Points on a hilly landscape, in no order, each with its height.
From any point a climber steps to the highest of the 2 points nearest to it. It stops when none of these is higher. Distance is the straight distance between rows; heights are no part of it.
bon: [108 119 160 121 124  59 129 107 100 136 166 165 112 145 102 103 122 135
 108 120 109 175 120 111 175  99  88 102  99 138  92 106 170 113  77 125
 140 169  63  40 123  92 147 112 155  81 195 173 104 135 111 110  95 128
 153 135 125 116 147 134 141 156 119 104 144  81 145 113  85]  h=364
Pebi: [160 100 127 164 136 173 110 116 152 106 108 118 162 131 153 153 123 131
 164 141 159 130 163 158 117 106 122 138 145 143 119 109 140  80  97 138
 113 173 145 134  80 132 106 125 119 146 163 123 160 166 101 107 117  94
  88  53 133 110  69 182 132 119  63 145 141 118 118 137 107]  h=545
Ged: [146  71 120  71 146 151 135 107 142 131   4 158 168 111  99 161 119 154
 177 119 118  93 127 122 124  95 126 129 149 127 116 158 119 159 172 117
 122 176 135 162 161 188 135  96 125 147  82 160 145 131 164  93  97 176
 162 116  96 145 127 138  68 131 102 143 123 114 142 146 137]  h=366
remis: [134 119 118  67 138 127 164 144 182 170  50 142 123 134  83 163 103 178
 128 103 135 125 134 131 167 116 138 121 135 133 120 115 112 161 134 128
  98 160 130 137 163 133 152 111 178 217  98 151 109 146  91  92 112 142
 146 101 147 114 124 160  76 140 116 134 137  92 147  87  83]  h=765
doku: [113 126 145 175 102 162 111 128 159 151 160 132 156 168 161 152 148  79
 120 134 131  89 115 111  87 118 119 124 143 135 112  80 123  83 141  86
 151 143 149 134 105 126 148 196 112  82 164 102 139  95 148 104 112 172
 170  79 166 106 100 143  95 146 103 139  93 143  85 147  84]  h=358
kotiz: [ 97  98 101 140 126 114 149 155 110  98 135 117 119  80 119 166 104 132
 108  97 145 125  99 145  82 234 161 157 101 150 180 161 117 122 125 149
 108  85 142 143  91  98 106 155 144 117  44 130 150  95 175 153 188 133
 149 204 148 118 135 142 186 124 170 122 140 193 113 142 138]  h=214
zati: [105 158 140 165 115  81 167 144  71  96 202 131  84 154 114  82 154 110
  98 110 103 165 105 117 123 147  94 121 119 103 126  87  82 101 127 143
  92  77 135  89 126  90 143 156  90  86  65 125  63 112 141 142 155 126
 147 151 135 123 137  50 162 143 165  80 121 202  91 120 124]  h=189
fepo: [107 118 140 188 100 129 107 129  65 131 218  98 121 220 137 109 175 104
 111 162 126 156 122 128 115 121  94 130  95  97 138 115  95  62  98  89
 108 103 164 136 155 131  95 170 110  74 149  85 111 107 119 144 183 137
 133  99 123 183 109 127 124 119 137 124 127 166 115 152  85]  h=355
zazu: [125 108 133 173 106 149 119 138  98 115 181  84 128 159 151 101 159 116
 170 151 151 183 154 153 139 120 145 143 110  93 150 142 110  51 112 126
  60 112 185 154 134 153  69 147 124 143 149  64 145 147  86 145 181 124
  77  79 136 148  83 167 161 152  95 118 143 166 164 150 126]  h=452
Nagap: [155  71 150 130 138 114 137  94 119 138 132 164 119 126  98 153 115 111
 149 143 145 126 168 131 158  97 120 121  95 114 103 154 178 105  82 157
 164 154  96  83 127 119 109  59 137  96 135 175 163 127 155 144 136 101
 131 140 118 165  89 132 108 130 102 124 156 108 179 145 123]  h=96
mabe: [122  99  63 100 150 154 147 107  83  64  83 110 163  66 133 119 118 130
 174 153 148 109 140 147  70  99 163 140 138 118 134 167  78 174 128 168
  81 130 138 140  95 100 105 135  80 109  89  89 143 164 139 129 125 106
 105 113 110 117 139 109 183 112 134 107 125 166 138 154 174]  h=485
Loso: [119 161 105  97 132 144 104 126  91 118 125 100 138 149 148 106 175 141
 160 152  89 172 148 119 132  83 129 143 167 142 106 146 108 140 108 129
 108 133 168 112  89 150 119 136  96 162 154 108 113 156  62 107 111  92
 116 113 131  79 121 124 154 145 154  81 105 138 132  99 156]  h=641
Ripep: [152 126 116 160 111 169 102 139 150  97 101 115 171 129 177 132 135 160
 158 145 169  83  96 133  83 135 103 129 154 161 162 130 153 135 175 103
 137 176 138 180 119 157 106 173  99 109 143  92 157 136 156 149 100 139
 124  74  89 119 112 153 123  88  90 197 142 104 114 154 153]  h=429
Datat: [137 150 147 170 100 140 156 164 117 131 174 103 128 145 158 124 156 108
 138 153 210 115 128 146 138 158 108 112 138  76 176  87  95 132 165 107
 124  84 147 209 155 125  76 150 109 120 107  78 137 146 104 155 172  98
  98  80 128 160  99 131 124  99  85 142 147 151 135 107 103]  h=352
Gosig: [105 128  89 108 113 169 134 139 142  98 110 131 164 110 145 119 163 148
 153 129 121 110 116 111  90 101 154 145 166 142 135 139  83 149 168 114
 113 100 126 137  97 126 140 174 107 150 104  89 119 140 113 127 100 167
 146 131 161  70 152 106 121 128 142 103  82 146 143 122 138]  h=388
dit: [144 119 117 107 145 111 177 115 161 174 100 142  95 127  76 154 114 165
  99 106 125 155 156 126 163 127 134 108 139  86  88 105 113 131 121 156
 104 158 107 105 137 118 148  70 162 166 119 178 103 158  69 133 164 108
 123 112 155 141 107 144  94 169 137 130 140 107 142 113  96]  h=640
lil: [117 167 170 125 145  91 120 154 120 109 174 105 137 122 124  96  80  90
 132 135 183 121 141 128 119 124 117 141 100 199 159 136 137 126 108 151
 142 130  76  76 129  85 145 121 105  69 183 134 138 130 149 120  86 109
  67  86  93 110 132 105 159 113  97  95 137 134  93 128  76]  h=232
vut: [133 113 110  94 106 150 119  93 142 112  58 150 195 100 141 160 142 136
 161 120 109  75 131 128  91 137 134 141 142  71 131 179 123 157 159  92
 144 124 133 195 155 174 107  96 115 165 101  97 167 101 154 144 154 156
 182 201 113 163 137 117 114  89 140 139 127 140 154 132 163]  h=663
fav: [144 105 126 165 110 188 100 141  99 101 151 103 155 168 172 138 139 102
 171 168 162 142 139 144 105 116 125 136 153 121 144 145 110  61 104 119
  85 137 185 159 100 143  68 137 113 132 147  67 156 162 118 124 146 105
 110  68 126 134  70 166 147 129  83 121 130 167 134 135 111]  h=495
vun: [ 97 113 140 180  94 109  95 107 121  92 164 127 130 167 160 104 185 138
 119 164 152 183 147 143 109  92  96 161  91 133 125 132 175  92 117 113
 126 105 102 138 150 139  94 123 108  59 198  91 137 119 119 130 141 129
 116 124 122 162 117 139 154 125  99 118 163 101 185  96 117]  h=509
nirad: [146 108 122 110 155 153 175 153 174 111  99 132 136  97 103 135  86 109
 108  85 182  69 120 123 118 182 151 130 118 187 174  85 120 136 165 160
 127 137 105 147 126  78 164 141 178 123  78 157 154 134 168 143  99 137
 108  99 131 115 166 115 110 129 108 169 112 113 119 137 116]  h=369
febug: [ 75 168 102 123  98 132 133 137  95 108 158 102 121 136 143  85 187 133
  75 147 115 157 117 118  91 111 136 118 158  57 105 119  83 146 155 118
  96  54 135 139 157 130 126 155  76 131 101  69  87 114  78 129 156 137
 108 147 166 120 136  78 141 117 151 103 111 157 150  88 129]  h=299
leke: [121 173 119 113 161  99 128 125 118 151 126 122 123 110 129 104 112 146
 144 132  98 132 119 116 130 118 124  90 146 131 121 132 107 199 127 150
 133 153  90 107 144 129 145 127 102  99 139 153  99 141  93 125 132 110
  56 102  76 123 176 108 132 131 157 149 132 104 108 127 164]  h=116
lave: [167 105 134  91 166 149 131 159 169 136 129 136 124  88 101 108  81 108
 119  90 158  36 124 112 133 166 149 120 127 189 166  96 146 135 162 138
 155 133 118 151 153  94 206 172 167 127 107 157 156 111 195 146  70 152
 144 109 123 111 196 104  78 122 101 179 108 124  96 170 114]  h=412
pegar: [144 149 151 113 108 124 148 119 127 154 137 153 126 149 138 110 131  78
 137 157 132 107 133 106 148 122 128 105 129 111 129 109 135 172 125 105
 194  79 140 159 136 140 124 112 113  90 114 136 147 117 181 146 119 110
 166 181  99 160 131  79 136  91 130 114 118 145 116 132 132]  h=243
bevu: [114  89 103 108 138 115 149 145 116  86  93 119 139  53  90 180  60 131
 125 108 132  99  97 137  86 223 171 148 107 160 165 136 137 152 133 169
 128  97 128 167 117 103 106 118 130 122  51 135 178 111 173 167 167  97
 129 201 134 120 150 120 171 116 161 139 135 174 106 148 162]  h=188
Dur: [108 133 165 193 108  72 118 131 140 123 175 141  89 160 152 122 147 108
  84 128 119 189 133 125 153 124  65 114  95 121 105  96 164  79 103 119
 142 129  62  71 148  91 114 134 152  81 209 140  96 110 124 110 120 153
 151 144 145 145 148 124 162 162 119 119 137  93 158  87  94]  h=401
kivi: [142 136 115 116 163 121 114 146 125 171 136 121  99 114 113 148  58 134
  82 119 112 116 109 151 119 192 187 112 153 134 126 154 149 117 101 142
 124 148 136 110  86 113 186 116 120 159  95 173 116 108 125 121 143 115
 137 173 158 113 134 149 134 103 179 143 128 128  92 150 132]  h=316
tibe: [169 113 129 134 144 150 122 120 157 172  99 138 116 117 108 140  92 108
 111 130 143  71 118 108 111 159 147 107 147 150 135  97 158 126 154 113
 177 149 127 155 136 147 200 151 145 116 113 181 137 102 200 128 121 149
 155 143 107 144 160 124  64 117 117 203  96 111 107 178 119]  h=480
latup: [101 143 158 207  86 104  65 136 138 115 174 132 109 159 145 122 155 137
  85 134 142 194 120 131 114 113  55 138  97 130 129 119 189  84 110  91
 148 116  78 114 171 126  93 127 120  52 248 108 117 102 127  89 142 136
 131 116 136 155 144 133 157 146 109 126 161 112 161  87  81]  h=455
pari: [147 100 132  86 146  89 164  95 117 158 113 140 113 125  96 138 149 180
 149 106  92 173 166 127 188  85 125 131  85  96  93 130 153 128  98 162
 120 167 118  71 127 153 121  65 173 177 154 170 112 163  57 123 158  93
 103  92 129 144  97 175 130 189 123 122 156 105 171 113 137]  h=544
gafi: [157 122  97 144 102 203  63 113 153  64  42 113 168 131 164 155 142 157
 143 114 110 111  98 129  71 116 101 133 168 148 145 162 146 127 174  80
 130 156 150 172 100 186  95 159 130 159 164  86 147 120 152 120  98 183
 154 106 103 115 114 186 108 120  97 173 118 109 138 131 185]  h=484
kav: [124 186 143 144 139 125  82 160 151 153 155 110 118 134 177 133 122 124
  91 118  93 111  81 131 144 176 127  97 141 167 152 140 138 113 141 108
 141 125 129 129 130 121 155 183 124 125 123 132 109  88 156 143 132 174
 149 171 125 121 184 141 134  96 149 154 110 106 121 137 142]  h=215
rilor: [ 98 127 112 118 113 156 160 139 179 114  98 160 139 114 146 122 145 141
 138  83 119  85 126  96 106 127 141 148 150 127 139 124 110 163 176 102
 126  94 111 149 128 123 149 150 151 156 111 106 108 125 117 127 115 213
 187 158 161 102 151 127  84 156 144 120  80 138 143 138 133]  h=344
seg: [150 111 140 118 154 150 175 133 149  96 117 119 137  94  94 137  93  82
 123 111 197  80 153 147 111 151 155 134  99 161 148  96 118 116 136 182
 129 149  98 125 109  78 156 115 150  96  99 164 152 155 158 149 108  97
  92  86 139 119 118 127 142 120  90 141 132 119 114 134  92]  h=333
retu: [157  88 106 124 151 150 139 111 139 136  68 112 161 102 128 161  92 136
 126 124 149  65 104 128  89 164 138 105 159 141 162 143 138 131 164 141
 137 161 129 146 130 127 142 137 103 122  93 148 145 107 179 145 143 131
 138 134 103 144 150 137  92  99 123 215 107 103 113 181 154]  h=566
sigem: [123  94 105 143 164 155 136 101 128 116  97  94 151 106 124 140 106 125
 129 132 161  81 124 138  56 137 145 130 155 123 155 157 118 124 142 177
 108 198 107 108  96 130 145 144  86 101 110 128 130 135 143 148 131 111
  79  60 105 122 128 145 129 109 133 210 117 115  86 177 139]  h=686
Sosu: [145 144 134  68 142 133 153 161 141 140 122 151 105 108 106 118  91 119
 134 124 121 119 122 116 172 137 164 125 139 138 122 105 108 154 113 100
 162 100 138 136 108  97 163 133 148 173 114 145 128 138 151 125  84 118
 180 170 167  81 142  95 122 130 132  89 102 127  87 129 116]  h=207
nadak: [114 160 147 189 125  56 103 138  69 141 230  95  47 181 156  81 144 103
 104 136  84 203 129 130 157 128 125 149  88 116 131 134 142  60 106 135
 112 115 159 104 148 121 124 115 132 142 158 120 103 102 135 131 149 141
 113 130 118 150 148 115 148 129 179 117 127 125 112 147 123]  h=115
pelis: [126 129 134 145 138 127 125 111 138  99 115 123 131 118 151 144 136 146
 143 135 144 150 144 133 152 133 137 137  97 118 156 165 150 132 106 155
 123 101 134 127 124 121  78 102 139 161  99 134 143 132 125 159 152 133
 117 173 110 137 113 148 169 118 133 114 149 112 208 115 167]  h=236
puva: [139 151 118 161 111 165 118 161 125 116 153  88 152 138 168 114 149 143
 145 164 191 102 103 144 113 150 111 124 151 115 174 115 115 135 176 113
 113 133 144 198 148 140  91 166  97 113 113  91 140 150 106 164 131  91
  83  69 105 127 113 146 138  94  92 172 151 127 116 136 135]  h=386
Babek: [152 105 115 140 121 187 106 115 189 124  67 137 146 152 117 176 131 148
 128 117 153 120 134 141 115 120 118 135 150 137 105 100 147 108 132 127
 109 180 149 142 104 140 135 117 157 185 161 127 145 144  95  86 118 126
 117  49 144 101  79 188  99 143  85 161 124  99 106 109 102]  h=596
fediz: [116 174 122 142 119 119  55 120  76 108 167 105  99 166 164  56 178 120
 124 173  83 175 126 124 155  68 145 149 112 143 111 146 130 132 135 126
 141  91 163 133 169 185 116 115  85 130 170 109 130 122  96 119  96 107
  80 124 108 147 148 127 134 115 164 119 151  99 145 118 170]  h=58
Zug: [114 127 108 120  86 186  83  74 135  71  73 126 183 138 170 126 173 130
 150 118  94  94 115 108  76 100 125 150 147 102 124 180 145 131 159  96
 159 129 145 159 119 180 113 152 137 125 145  75 152 109 154 126 128 193
 185 172 120 141 135 143 115 111 121 144 118 131 164 139 175]  h=558
nasad: [119 161 131 136 102  96 155 150 141 149 160  95  74 134 142  92 152 144
 109 136 117 202 162 148 163 114 153 157 127  55 126 141 119 130 128 133
  98  74 162 141 145 164  86  91 130 201 144  80 122 115  58 131 171 111
  81 142 158 141 102 139 146 147 150  96 134 123 155  91 153]  h=175
laf: [101 166 162 180  76 114  98 124 120  87 192 112 106 174 154  69 187 110
  91 157 158 174 139 146 153 114 104 158  96  99 136 103 140 104 144 110
 126  53 125 154 196 132  86 133 113  99 151  86 124 127 107 127 137 131
  99 122 127 175 117 136 158 125 101 120 179 119 177  77 104]  h=572
zefi: [140 114 135  61 155  86 120  85 103 156 107 140 120 156  86 142 111 159
 144 108  99 165 141 117 172  86 138 126  71 154  97 155 168 125  74 164
 126 176 122  46 107 138 155  84 180 184 136 175 103 160  78 114 120  92
 125  93 114 118 100 208 133 151 129 132 174  94 153 120 144]  h=481
Gopok: [171  76 138  73 132 136 117  92 128 135  34 160 147 117  73 163 109 133
 154 137 136  78 128 119 140 105 129 122 119 145 109 156 155 135 142 111
 147 175 132 135 146 173 144  88 143 151  70 177 172 111 202 107  91 166
 178 153  67 163 121 139  56 120  88 160 151 112 155 162 136]  h=423
mukik: [144 100 154 131 112 107 167  82 147 151 124 192  92 109  86 143  99  88
  82 107 126  91 144 113 154 169 126 115 117 102  80 112 147 147 124  99
 192 133 104 119 156 133 147  87 172 102 108 193 118 129 195 139 130 134
 204 220 136 170 115  84  86 141 121 121 136 147 134 126  88]  h=167
modu: [ 94 155 111 115  97 138 163 113 120  91 134 140 148 140 139  86 187 121
 114 141 131 132 121 116 117  99 136 137 142  90 111 107  75 169 168 106
 118  69 110 148 125 119 128 151 106 105  98  98 103 137 108 131 127 155
 139 158 162 103 144  80 152 115 130  84 116 145 171  97 131]  h=341
pon: [134 105 103 119 188 147 153  98 106  83  70  95 149  56 113 137  97 124
 165 127 138  94 150 150  57 103 163 130 126 124 140 180 108 183 127 194
  98 173 108 103  97 122 129 118 108 108  95 131 124 159 136 137 130  93
  69  77 101 114 135 136 170 116 123 159 114 130 106 164 162]  h=567
bugot: [131 117 159 144 117 100 157 128 143 145 165 157  83 135 124 124 115  69
  88 131 135 103 119 118 146 139 118 107 108 147 107  88 145 120 110 112
 184 103 115 103 128  85 141 133 149  84 118 160 143 114 203 125 118 123
 183 199 149 141 134  91 114 121 114 110 111 147 114 152 102]  h=206
Lopon: [132 138 142 125 115 115 146 130 131 132 129 129 116 131 132 133 152 143
 138 132 115 161 174 129 184 112 159 158 116  68 128 166 138 142 107 129
 122  83 153 134 146 167  85  76 127 195 136 112 133 130  99 144 146 104
 120 176 144 140  95 128 142 131 159  83 137 126 168  87 169]  h=203
posis: [149 145 145 121 107 152 132 119 141 165 105 147 142 153 158 140 127 102
 138 144 118 105 134 120 155 103 128 112 148  93  99 118 148 146 124  90
 178 127 148 158 136 160 133 104 141 113 154 135 140 108 161 118 123 135
 172 159 119 144 115 116  98 115 135 130 109 122 110 118 123]  h=280
neb: [104 106  60  99 135 160 120 121 116  68  75 118 179  83 146 124 146 143
 178 137 102 107 122 133  61  97 146 152 170 164 124 152  79 173 151 129
  95 142 140 116  86 113 135 179  69 143 116  85 123 156 112 103  85 152
 123 113 130  73 164 116 140 132 129 110  92 147 129 148 172]  h=428
vugi: [100 167 136 184 116 101 117 116 135 100 183 114 138 117 144  96 178 140
 104 122 140 154 123 137 120 155  72 120 135 152 130  86  92 126 170 141
 103 122  75 128 145 117 141 161  92  63 131 134  82 153  77 145 143 132
  55  87 107 116 152  87 162 121 117 139 158 156 136  89 120]  h=563
befaf: [160 179 142  76 135 126 125 133 133 172 131 140 106 152 132 100 120 130
 155 142 102 157 142 112 185  71 107 120 143 112  94  84 138 160 100 110
 148 135 149 124 124 141 130 104 147 185 179 145 107 154  73  89  94  72
 121  84 130 109 109 142 107 152 127 103 131 102  76  76 128]  h=523
dudi: [155 165 145 123 162 144  85 136 168 182 128 135 125 153 145 154  88 132
  85 119 100 108  90 131 149 164 145  94 145 139 112 125 148 119 120 117
 136 160 138 112 106 124 180 149 138 156 154 155 118  92 126 108 114 153
 141 126 146 114 148 160 112 102 158 154 114 108  98 143 124]  h=262
vor: [127 102  82  87 157 129 129 125 129 168  71 109 133 105 104 185  88 185
 117 106  71 162 143 150 103 116 147 120 138 114 114 193 147 142  90 167
 109 147 155  97  99 153 114 102 148 237 130 121 123 119  65 114 155 114
 126 149 151 116 101 177 114 124 171 140 124 110 148 132 159]  h=430
piluk: [118 169 101 128 121 118 102 122 104 132 140 113 119 127 157  94 159 144
 130 157 111 163 123 125 141 103 116 110 134  94 132 137 111 191 159 133
 123 111 128 153 180 153 115 122  81 111 135 111 122 130  93 128 155  97
  56 128  97 145 163 120 120 118 147 148 139  94 157 115 192]  h=82
lemo: [108 156 135 174 119  68 128 146  39 140 241 114  57 178 126  82 138 114
  96 126  75 192 119 125 144 139 120 131 112  95 125 120 114  81 110 126
  87 113 168  92 147 120 133 149  99 119 108 108  78  98 137 145 164 140
 133 146 117 141 137  85 140 135 199 103 112 180  77 156 128]  h=149
dor: [ 94 126 122 156 131  83 162 139  79 127 162 124  76 101 117 120 116 114
 100 118 113 135 101 131 106 189 134 116 128 133 132 112 111 128 120 156
 117  89 121  96 100  87 151 143 116  70  57 140 100 108 168 146 172 108
 136 192 143 133 143  61 162 138 183  89 119 197  62 127 132]  h=227
fasu: [132 179 145 124 114 134 109 120 140 170 144 124 111 157 136 144 151 143
  90 128  88 166 108 112 159  91  92 120 130  82  83 106 154 126  93 105
 139 159 149 106 129 158 141  84 183 163 220 148 125 135  80  92 133  93
 120  94 165 126 102 166 130 177 142 109 120  90  81  94 120]  h=462
popeb: [139 133 144 154 111 169 122 130 130 156 146 139 140 162 154 138 135  88
 149 159 136 116 135 122 128  80 126 131 152 105  77 100 133  92 110  99
 160 135 155 136 113 137 128 127 126 115 182 118 142 135 133  99 105 106
 162 112 161 110  96 137 112 137  99 107 106 126  89 116 100]  h=318
soruk: [135 177 127  99 131 111 121 123 117 129 143 120 147 129 135  80 157 152
 158 143 100 177 159 122 164  76 116 151 147 141 108 104  96 171 122 124
 114 115 137 132 101 151 125 126 103 148 171 127  95 166  49 109  94  80
  71  73 120  96 109 119 143 127 120  88 141 129 112  95 147]  h=582
mot: [138  65 150 134 139 105 160 110  95 129 161 161 134 121 113 103 118  93
 154 150 158 136 167 125 149  82 120 122 101 115 108 115 154  98  84 141
 165 116  83  97 124  95  96  78  94  33 157 153 158 129 157 122 138  89
 137 128 148 175  94 114 134 132  90  96 144 134 151 152 105]  h=75
Zadu: [ 91 120 114 139 124 122 143 152 162 109 149 135 126 116 152 148 138 111
 102  93 138 106  96 137 114 204 148 137 114 166 163 127 122 106 155 132
 115  91 125 116  79  72 130 177 160 105  57 127 119 106 164 160 153 178
 173 179 155 121 148 132 150 136 154 125 108 169 135 147 128]  h=251
Zapaf: [102 111 137 164 137 144 125 128 164 156 157 130 126 148 156 150 137 107
  98 108 140  85 107 117 103 154 124 123 143 160 128  90 110  98 162 114
 109 154 107 105  91 102 166 190 100  79 128 137 114 103 137 129 118 185
 151  87 159 114 140 131 103 140 125 162  96 138  92 152 107]  h=407
Kimar: [127 117 114  53 144 123 197 140 133 136  88 175 109  82  65 110 101 143
 120  99 115  99 110  92 163 124 164 120 140 132 117  88  92 186 160 118
 140 114 116 132 125  95 173 133 152 141  88 160 127 142 158 132  85 138
 172 168 150  90 168  80 103 156 154  81  90 129  90 137 126]  h=181
pes: [106 147  90 104 126 145 106 139 100 144 121  94 123 141 150 129 167 150
 119 126  70 175 125 119  96  86 130 146 178 104  93 175 130 121 105 134
  96 125 175 105 108 173  99 139 131 201 181  77 113 126  57 114 133 101
 137 147 162  86 107 130 136 143 177  87  91 131 135  93 161]  h=576
gono: [112 118 140 182 116 136 161 138 119 165 186 105 123 156 161 139 148  98
 105 143 148 152 129 128 120 151 111 113 148  71 133 106 103  81 130 100
 114 109 139 156 137 129 100 133 112 101 134  94 123 117 102 146 194 116
 112 114 150 164  96 128 121 129 133 130 118 167 107 123  89]  h=309
Neri: [147  95  96  91 160 132 123 130 136 156  72 130 131  84  75 189  65 169
 123 107 103 121 125 155 105 164 178 120 144 133 119 180 138 135 107 136
 132 139 127 130 112 137 146 101 119 195  79 155 137 116 123 122 139 122
 155 187 142 119 110 152 106 112 160 144 132 122 124 160 139]  h=370
Zafen: [ 84 138  76 110 139 114 110 151 100 188 129  85 107 108 124 155 151 176
 109 114  71 185 121 139  71 123 145 123 155 100 112 187 141 126  97 168
  94 137 174  94  90 162 118 127 151 209 181  82 116  99  47 116 164 125
 120 129 155 111 113 159 151 149 186 115  99 120 152 116 167]  h=506
sov: [169 120 147  91 126 147 117 117 134 156 103 156 117 127 112 154  92 111
 137 149 106 107 145 128 166 124 158 127 146 113  81 145 150 125  85 101
 182 142 163 122 121 146 157  99 158 181 135 173 126 133 154 118  95 105
 188 185 141 110 103 141  91 129 140 103 118 118 104 130 114]  h=239
dizen: [107 186 146 145 115 135  94 171 163 115 187  98 120 148 165 114 134 109
  93 112 128 105  82 130 140 180 111 123 110 176 165 126 107  93 140 110
 115  94 136 117 129  86 132 182 134 122  91 102 112  95 158 138 132 180
 152 148 128 114 166 127 153  96 146 119 132 149 126 125 134]  h=212
gudoz: [142 147 118 100 126 143 136 137 187 122  72 155 147 153 128 145 145 187
 150  98 139 139 143 134 170 100 119 146 130 157 124  98 122 156 133 109
 105 159 123 149 121 143 128 139 170 187 147 138 110 177  72  89  97 139
 120  71 131  80 109 156 129 141  99 116 144  96 132  86 106]  h=668
Rami: [ 96 186 161 175 103  99 110 141 103  81 221 102  96 164 145  66 181 124
  78 138 140 170 116 148 147 145  78 121 111 127 145  83 104  92 162 130
  89  74 105 131 186 113 108 164  90 107 102  95  76 121  90 141 148 137
  85  98 104 154 138  99 153 128 117 136 168 154 149  98 107]  h=654
rar: [117 123 122 141 154  90 144 133  95 165 157 118  88 115 118 143 104 137
 109 116 106 145 116 138 119 180 150 118 143 112 114 142 131 124 109 160
 116 130 134  80  87  98 163 118 119 118  93 157 103 112 127 144 174 112
 132 176 154 115 122 109 136 127 181 116 118 138 100 136 136]  h=271
Lun: [126 177 131 160 109 114  70 132  86 147 178  92  80 178 175 102 166 113
 112 157  74 186 120 121 146 102 125 147 103 122 126 160 161 104 100 122
 141 121 187 124 153 182 119 109 131 156 187 108 139 109 126 126 139 122
 107 131 127 143 124 161 132 125 184 123 132  93 121 120 161]  h=81
Dom: [170  87 145  81 147 132 112 106 127 114  50 151 161  83  71 176  77 136
 168 117 130  78 126 114 143 137 124 125  90 149 150 161 151 155 126 146
 159 140 129 171 161 142 106  73 148 155  50 171 190 113 198 153 114 123
 148 181  89 159 122 107 124 107 100 153 156 129 166 156 150]  h=492
som: [102 153 132 167 128 105 113 130 163 130 167 120 144 111 150 129 149 140
 101  97 127 101 108 122 117 165  88 111 133 176 153  96  99 128 179 139
 111 162  67 101 111 116 158 180 100  59 123 134  83 133 111 146 113 167
  99  78 109 112 174  92 133 132 136 156 124 139 117 107 120]  h=486
boru: [109  91 133 171 103 130 140 147  56 100 213 105 125 187 116  74 149 102
 159 140 133 183 158 151 147 131 138 144  73 101 166 131  91  50  79 130
  80  98 173 129 145 114  78 162 130 108 145  73 129 128 103 149 196 133
  94  82 118 184 129 132 142 149 110 108 142 188 139 173  95]  h=405
lobi: [165 105 143  84 130 134 131 107 131 133  75 168 180  64  76 166 101 148
 180 131 130  85 142 119 125 151 138 123 118  94 140 166 122 193 134 126
 151 106 125 211 164 172  88  58 120 171  71 137 187 114 188 164 142  99
 155 194 110 178 136  71 125 102 142 127 158 144 150 132 161]  h=561
Daluf: [142  64  95  61 145 145 171 147 133 138  26 150 155  87  94 130 126 152
 185 106 134  87 130 121 126  87 132 132 142 146 167 134 102 197 209 102
 115 143 124 208 181 163 149 120 134 152  73 129 144 138 141  90  67 168
 135  99 108 133 185  97  81 140 100 116 112 116 136 145 137]  h=308
sop: [174  93 142 135 133 119 140  93 147 170 105 162 105 112  83 169 104 109
 115 125 136 109 134 120 160 159 112 101 117 123 109 112 141 125 121 152
 164 153  94 127 154 119 141  71 161  92  86 196 138 134 171 152 150 112
 134 164 105 168 104 114  71 124 115 162 148 117 153 134 118]  h=126
minuv: [151 142 130 100 149 116 112 137 135 150 118 149 146 114 118  99  95 137
 142 140 134  98 114 106 141 103 118 107 135 185 138 114 134 175 134 126
 154 151  87 126 135 141 155 125 112  67 156 163 139 147 139 121  78 115
  80 100  59 117 156 102 111  99 108 154 139  93 108 130 125]  h=152
Zagog: [140 144 140 140 122 157 150 138 179 121 106 141 141 138 143 167 113 134
 141 122 176 124 137 145 161 162 138 130 111 128 144 125 134 123 120 132
 131 119 132 139 124  93 109 126 161 152  93 127 146 131 142 145 135 141
 140 148 129 114 109 146 141 125 102 126 134 101 168 115 120]  h=267
Lak: [117 110 125 125 112 154 149 124 193 104  84 160 138 126 134 146 132 128
 135  86 153  92 133 130 133 157 127 143 129 154 151 129 138 135 169 112
 142 110 113 158 121 113 123 134 190 154  99 128 132 127 156 132 114 214
 186 146 143 116 131 152  95 160 110 137 113 108 164 138 129]  h=304
bef: [127 139 145  98 168  74 114 115  92 149 136 138 102 154 124 110 115 127
 126 125 102 167 130 108 164 102 142 124  91 164 115 140 170 114  69 161
 139 169 109  35 102 100 154 103 151 125 168 171 112 141 109 121 100 117
 115 129 103 123 127 162 146 141 140 111 143  84 142 130 128]  h=420
bome: [135 159 167  95 157 104 112 144 148 135 149 116 147 111  94 101  73  94
 104 105 143  74 117 116 110 139 126 112 106 211 142 136 144 154 124 166
 143 171  62  58 119 105 187 135 140  75 156 172 116 131 152 128  59 132
  77  84  88 123 165 108 136 101 105 143 137 110  74 131  75]  h=193
Bukam: [126  74  86 116 151 115 178 136 125 100  66 113 143  14  68 178  68 149
 138 120 145  66 124 144  64 191 150 120 143 119 168 142 111 187 142 176
 119 109 120 173 154 105 106 105 116  98  68  95 158 132 166 156 162  73
 113 168 126 153 157  97 141 119 150 165 132 153 113 150 172]  h=160
fumu: [115 118 162 144 105 130 127 134 130 118 139 164 144 153 124 119 134  99
 164 160 142 144 161 126 160  71  95 143 128  95  74 103 143  88  87  85
 173 132 129  93 132 106 103 134 136 109 203 129 138 157 123  84  85 115
 173 126 169  98  96 141 143 157  79  64 117 116 124  96  86]  h=291
ruvu: [109 136 169 142 123 100 108 147 125 110 164 144 142 137 133  95 119 127
 161 154 154 168 153 143 152  83 103 150 125 176 109 116 127  95  82 105
 134 120  96 101 119 102 119 128 110 101 205 127 133 147 113  93  87 108
 100  83 131  98 110 135 166 137  83  77 146 126 121 118  79]  h=265

For each start below, name the point where the climber stops.
Datat -> vut
piluk -> popeb
sop -> popeb
seg -> sigem
gono -> remis
bon -> remis
pelis -> sigem
Kimar -> sigem
febug -> sigem

Call two points neighbours if one is among the 2 nearest of the other. Go from one point of each pair to the other, from neighbour to neighbour, staying as high as possible. Name the lowest point that can't be avoided.
vut / Zadu -> dizen
remis / Rami -> bon
Loso / Rami -> popeb
popeb / vut -> gono
